Each row is a point on a landscape with many valleys, with its height.
A ball rolls from a point to whichever of its 2 nearest points has the largest drop for the distance, and stops where none of them is lower. Distance is the straight distance between rows; heights are no part of it.
geve (h 730): [ -2   6  -9 -14  10  -2   6   5   3 -14   7   7  -5   3  11  11  13 -19
   5  10   4]
miva (h 608): [ 20  -4  13  11   2  -5  11   4  -1   4   2  -9   6  -4  -1  -7   4   3
 -17  -2  -1]
getur (h 561): [ 26   5  17  -6  28  -8   8 -12 -15   5  -6 -17  22   1  -9   4 -11   0
 -24  -5 -13]
pap (h 836): [ 16 -10  -5  -1  -7 -10   5 -18  -5 -33  -8   0   1  14 -17   0  -8   7
 -19  -8   9]
vif (h 176): [ 11 -12  -9   0   4   7 -13  13  -4   4  11  13 -17 -16  -2  -1   9  -8
 -12  10  -3]
Lozon (h 447): [ -8   3   2  -4  41  -8   6  -9  -8   6  -8  -9   1  -8 -20  24 -10   2
 -11   0 -10]
Pizek (h 277): [ 10  -7  -1  10  -3  14 -20  19   5 -12  -1  -2 -12  -7  28  -8  12 -17
  25   3   9]
vades (h 342): [ 24 -12  -4   4  16   3 -20   1   0 -12 -14  -2 -19  -6  -3  18  -6  -4
   1  12   9]
dinup (h 174): [  0  10  -1  -3  -5  16 -15  19   6 -16  -4  -2 -22  10   7 -19  21 -25
   9   7  27]
valuz (h 494): [ 20 -10  10  -1   7 -11  34   8   5 -15  -9  -8   2   7 -13  -8   0 -17
 -14 -11   1]
tuma (h 314): [-34   2   0  -5  14   3   6   5  10  17   2   1   1   3  -2  12 -29   7
  21   0 -11]
lese (h 892): [ 41 -19   9  13 -10 -15  11   1   2 -25 -16  -6  -1  -2  -4  -5  13   6
  -8 -10  -1]
lagul (h 646): [ 16   4   1 -14  -2  -4   9  -1  -6  -3  10  -2  13   3  -2  -4   0  -4
 -21  -1 -14]
vune (h 598): [-19  30   8 -11   8   2   5   0  -2   5   6 -11  18  21  22   3 -15   9
  30   9   9]
ket (h 555): [ -6  14  24   8  -6  12   0   6   1  -2   0 -12  19  16  16  -2 -20  17
  21   7   8]
kel (h 524): [-26  -6 -14  -7   5 -10   0 -16   6   2  -7   8  -2  -6 -14  17 -16  18
   5   0 -16]
navep (h 514): [  9  -6   6 -10  44 -16  12 -24 -13   2  -8 -15  18  -5 -15  13 -16   9
 -22  -7 -20]
vogen (h 645): [  8 -13   1  17 -16  -3   8   5   2   1  12  -5   7 -12   7  -3  10   4
   2  -8  -4]
zabaz (h 104): [  2   0   2   4   2  12 -19  16   4  -5  -1   2 -22  -8  -4  -9  18 -13
  -4   9  15]
bur (h 444): [-22 -15  -8  22   3   6  -8  12  14  11  -1 -13  -9  -7  10   5 -23  -4
  36  -9   1]
fot (h 504): [  1   5  19  10  -3  10   9  -5  -2  -8   4  -2  16  15   5  -8 -16  27
  -1   2   5]
Birib (h 264): [ 13 -25  -3  30  15   6   6   4  -2   7  12   1 -12  -9   5   4  -4   5
  -6   0  12]
Veke (h 311): [-36  17  -2   6   8  -2 -21  -4   2  26   6   5   7   1   7   4  -1  40
  18  -5 -12]
Rad (h 175): [-23  23   2   2 -17   8 -17  12  -4  35   3  -7   9 -13  -2  -5   4 -11
  21  -4  -3]
Roga (h 446): [ 20  26  15  -1   8 -21  15 -11  -5   3  -9 -39  22   9   9  -4   4   5
  -3  -8   9]
tur (h 392): [ 35   7  13   4  17  -7   4   4   4  -5 -12 -17 -15  15  12   4   7 -10
 -11   7  23]
fafi (h 662): [ -8 -16 -22  -8 -11  18  -3  13  12  -7  16  25 -22  -1  21 -13  -3 -16
   8   7  -1]
zemis (h 445): [  0   4  20  14  -3  22   3   4  -1 -15  -2   1  -1  21   5 -16  -9  13
  -2   8  23]
kur (h 607): [-10 -17 -10   9   1  -8   8 -17  -2  -8   6   5   5  -3  -8  12 -11  16
   1  -9  -3]
kov (h 185): [-38  18 -13 -10  -7   8 -13  -3  11  37  -5  16   2  -2  16   7  -9  -6
  29   6 -21]
Bez (h 206): [ 14  -1   7  -8  12  -7  -6  -8 -14   1 -19 -11  -1 -12 -33   3   0  -2
 -26   3  -8]
Gotug (h 394): [ -9 -20 -10   7  -6  13 -20   9  10   8  -4  -2 -18 -18  18  -1 -17  -9
  32   7  -8]
Vuz (h 350): [ 10  -3   6   9  -3  15  -9   7  -5   7  14   6  -3  11   7  -3 -14   2
  -1  10   9]
bov (h 460): [-36   6 -17 -19  -4  -7  -7 -28  16  13 -10  32  -5  -4  13   7  -5  24
   3   9 -18]
Nibo (h 307): [ 11 -15  -4  20   6   6   2  -2  -9   4  21   6   7   7   6   8 -13  14
  -8  -3   5]
Zufez (h 569): [ 20 -22   1  -9 -13 -10  17  14  19 -35  -9   4 -14  -1   0  -8  12  -7
   6   0  -1]
zadib (h 278): [-26  18  -6 -15  12   6   8  -6  -9  -5   8  12   3   7 -11  -1   8  -1
 -16   7  10]
giz (h 338): [ 12 -15  -8 -15 -20  -4   7   1   4  -2   0   7  -8 -11 -20 -12  -7  -8
 -15   2 -13]
Vimo (h 141): [-29  29   4  -6 -21   3  -4   4   0  10   2 -10  15   2  13 -13   6   9
  22   0   8]
mizur (h 118): [-29   4  -5   8   5  18 -13   7  -2  11   8  10  -3 -17   2  -5  22   1
   5   2   3]
zagu (h 545): [-30   3  -9 -13  -6  14 -16 -13  11   1  -5  26  -4  -2  24   1 -18  23
  18  17 -18]
Pade (h 741): [-12   2 -10   3 -22  -5  -7  -5   2   8  12  -3  -7  -1 -11   0   1  -9
  -5 -11   8]
gevab (h 842): [-21  18 -16 -18 -20  -8  -9 -29  -9   5  -6  21  11  -1 -10   4  23   0
 -11  -2  -9]
dudif (h 674): [  4  -4  -6 -22 -10   0  11  10   1 -19   5  18   7   4   0   2   8 -18
   7   4 -17]
fem (h 685): [ 15   3 -11  -9  -6  -4   6 -14  -6 -14  15   5  14  21   7  -2   1   1
 -24  -6   3]
Gorul (h 614): [ 22 -24 -10 -18 -15 -13  24  14  12 -24   7  12  -3   0  -1  -6  -1 -16
   2  -4 -17]
sefo (h 333): [-19   5  11  -2  18  -2   4  -4   5  -9 -17  -6  -3 -14 -11   8   0  11
   1   9  -3]
bar (h 640): [-11  16   0  -5   7   0  -7  -3   2   2   3  -9   5   5  14  11  -3   3
  12   7   3]
Guzad (h 218): [  1  17   8   6  -7   9 -15  20 -13  27   9 -12  11  -8  -8   4  12 -21
   7   2   1]
Malip (h 220): [ -6  -5  11  12  16  -5  19  -4   0 -17 -11  -7  -4   4 -14   5  -5   9
  -6  -1  12]
rer (h 670): [  1   9  -5   4  16   1  -9   1  12   3   6 -14  -9   2  35   8  -1  -3
   6   7  19]
Meveb (h 529): [ 24 -15  12   2  -3 -10  28  20  11 -26 -12   0 -14  16  -8 -14  19 -12
  -8  -7   9]
Dudo (h 495): [  4  17   8  -5  11 -18  12 -24  -8  -9  -8 -25  20   5  -5   5   4  14
 -19  -8   5]
sot (h 145): [ -9  22   4  -6 -28  12  -6  15  -5   9  13  -5  14   7  12 -17  13 -12
  18  -3   9]
bakez (h 673): [ -9  -3  -1   8  -6 -11   5 -11  -1   0   7  -4  19 -10   6  10   5  19
   3  -8 -16]
Bigi (h 203): [-10 -19  -1  23   4  16  -4   8  -2   0  10   7 -13 -19   3  -5  13   1
   5  -3  13]
gok (h 228): [  8 -11  -7  11   0  24 -23  24   6 -15  -2   1 -28  10  17 -19  12 -32
  18  -1  19]
pamo (h 609): [-19  -9  -9 -10  -9  18  -7   1  10  -8   3  21 -10  -8  18  -9 -11   1
  18  15 -13]
vunuk (h 287): [ 24  -6   4  -1  15  -6 -12 -10 -10 -19 -13  -4  -4  -2 -16  17  -3   1
 -13   6  -2]
bibi (h 563): [  4   6  20   2   7  -1   4  -3   0   8  -5 -13  16  -2  -1   0 -14  16
  -2   1  -6]
loz (h 704): [-13  -4 -18  -4 -20   4   2   2  13   3  14  10 -12  -7   8  -9   7 -15
   0  -4   0]
fesu (h 43): [-30  25   5   1  -5  -2   8  -4  -8   9   3  -6  20   0  -8  -2  13   4
  16  -9   5]
demis (h 554): [ 38 -36  -4   1   0 -16  25  25   8 -19  -8   7 -18   8 -19  -7   9 -20
 -10  -8   2]
vifo (h 169): [-18  13   2  -3   0   0  14  -9 -15  -4   9   4  19   5 -18  -1  15   1
  -8 -10   4]
mon (h 572): [ 39   8  19  -8  20 -10  13 -15 -15  -1 -14 -21   8  11  -9 -13   4  -2
 -37  -7   2]
Ruki (h 436): [-26 -13  -2   3  13  -4  -3  -1  15  -2 -13   0 -14 -19  -2  14 -17  23
  11   8  -9]
zusu (h 100): [  9  -3  17   0  20  -4  15 -11 -14 -12 -21  -7   8   3 -31   4  -7   2
 -22  -4   4]
pazu (h 755): [  4 -25 -13   5  -7   3   9  -1  -2 -15  13  13 -13   2  -7  -5   0   1
 -12  -4   9]
logof (h 428): [  2  -9   6 -16  -8 -14  26   0  10 -14 -12  -5  -5 -10 -24 -14   0 -11
 -17  -9  -7]
Tava (h 380): [-20   6   1   4  32  -5   0   2   0  16  -3 -10   5   6 -11  25 -22   8
  11  -1  -3]
kabi (h 794): [ 10 -17  -1   8  -8  -1  18 -10   0 -19   4   2  -6  18   0   3 -19   6
  -4  -8  16]
ralid (h 337): [  4 -10  -2  -1 -17   2 -18  11  10  -5  -1   1 -11 -19  15  -2   3 -14
  22  10  -9]
pagi (h 415): [ 21  14  12   8  14 -11   5   2  -4   5  -6 -25   7   7  11  10  -1   0
  -1  -3  15]
zub (h 393): [ 16 -10  10  15  -9  19  -3   7  -9  -8   3  12  -6  17 -10 -14 -11   9
 -13   4  16]
Guf (h 373): [-39  18 -10  -9 -10  -2  -9 -21  12  18   0  12   4   2  18   4   2  28
  18   2  -8]
pamam (h 267): [-16  16   7  15   6   5 -25   3  -7  24   5 -11   8  -3   7   6  -1  24
  15  -4   3]
tefuz (h 543): [ 23   8  15   0  -2 -15   8 -22 -11  -5  -5 -27  17   8 -12 -14   8  10
 -33 -16   2]
Pitip (h 900): [-31  17 -22 -16 -22 -13   4 -33   0  25  -7  35   6  -5  -4  -1  14  -2
 -10  -1 -21]
suvir (h 869): [ 35  -2   9   0  -7 -19  10 -11  -3 -31 -15 -10  -1  16  -7  -3  10  -3
 -18 -13  10]
Dul (h 95): [ 16   7   1   5 -23   7 -13  22   0   8  13  -7   0  10  13 -15  14 -22
  13  -6  12]
dad (h 721): [ 23 -12  -8  -4  -9   4   4   8   0 -16  17  15   0  17   7  -5   4  -5
 -10  -3   1]
Refo (h 375): [ 31  -8   5  11  15   4  -8  15   5  -6 -11  -6 -27   1  12   4   3 -16
  -2  13  19]
Dizek (h 234): [  7   4  -3  -7   5   3  -8   6  -6  22  11   6  -1 -17  -8   1   8  -2
 -22  11 -14]
ruk (h 254): [  5 -14 -18 -12 -22  -2 -12   2  -2   9   7  23  -9 -18 -10  -1   4  -9
  -5   9 -17]
pugad (h 208): [-33  17  -7  -9   0   7  -2  -7  -4  13   6  18   2  -9  -3   2  14   8
  -4   7  -3]
zalo (h 255): [ 19   6  10   1   5   2  -3  14 -12  24  14  -8  16  -9  -9   4   4 -16
  -8   1 -10]
Zoda (h 250): [-41   2  -8   0   0  14 -12   6  14  28  -1   6  -4   1  12   2 -32   7
  33  -1 -20]
viz (h 785): [ -5   9  -5  -9 -17  -1 -13 -15  -8  -5   0   6   4  -5  -9   4   6   5
 -10   0  -2]
poren (h 576): [ 40 -28 -10  -5   6  -4   5  15  -3  -8  -1   7 -13   3 -24  -5  -2 -20
 -19  -3  -1]
Buvi (h 224): [-22  13  -3  13  -8   2 -26  -3  -6  31   3  -1   8 -15  -6  10   6   9
  14  -6 -10]
gude (h 116): [-33  33  -6 -13 -12   0 -14   5  -2  45  -4   4  11  -4  10   4   8 -20
  30   6 -13]
pizu (h 913): [ 45 -29   1  26  -1 -14  13  -5  -4  -8  -7  -6  -4   5   3  11   1  -1
  -7 -13  11]

For each start below, name the point where the ball stops.
lese: miva
tefuz: zusu
Gorul: zabaz
bakez: zusu
demis: zabaz
navep: gude
zemis: mizur
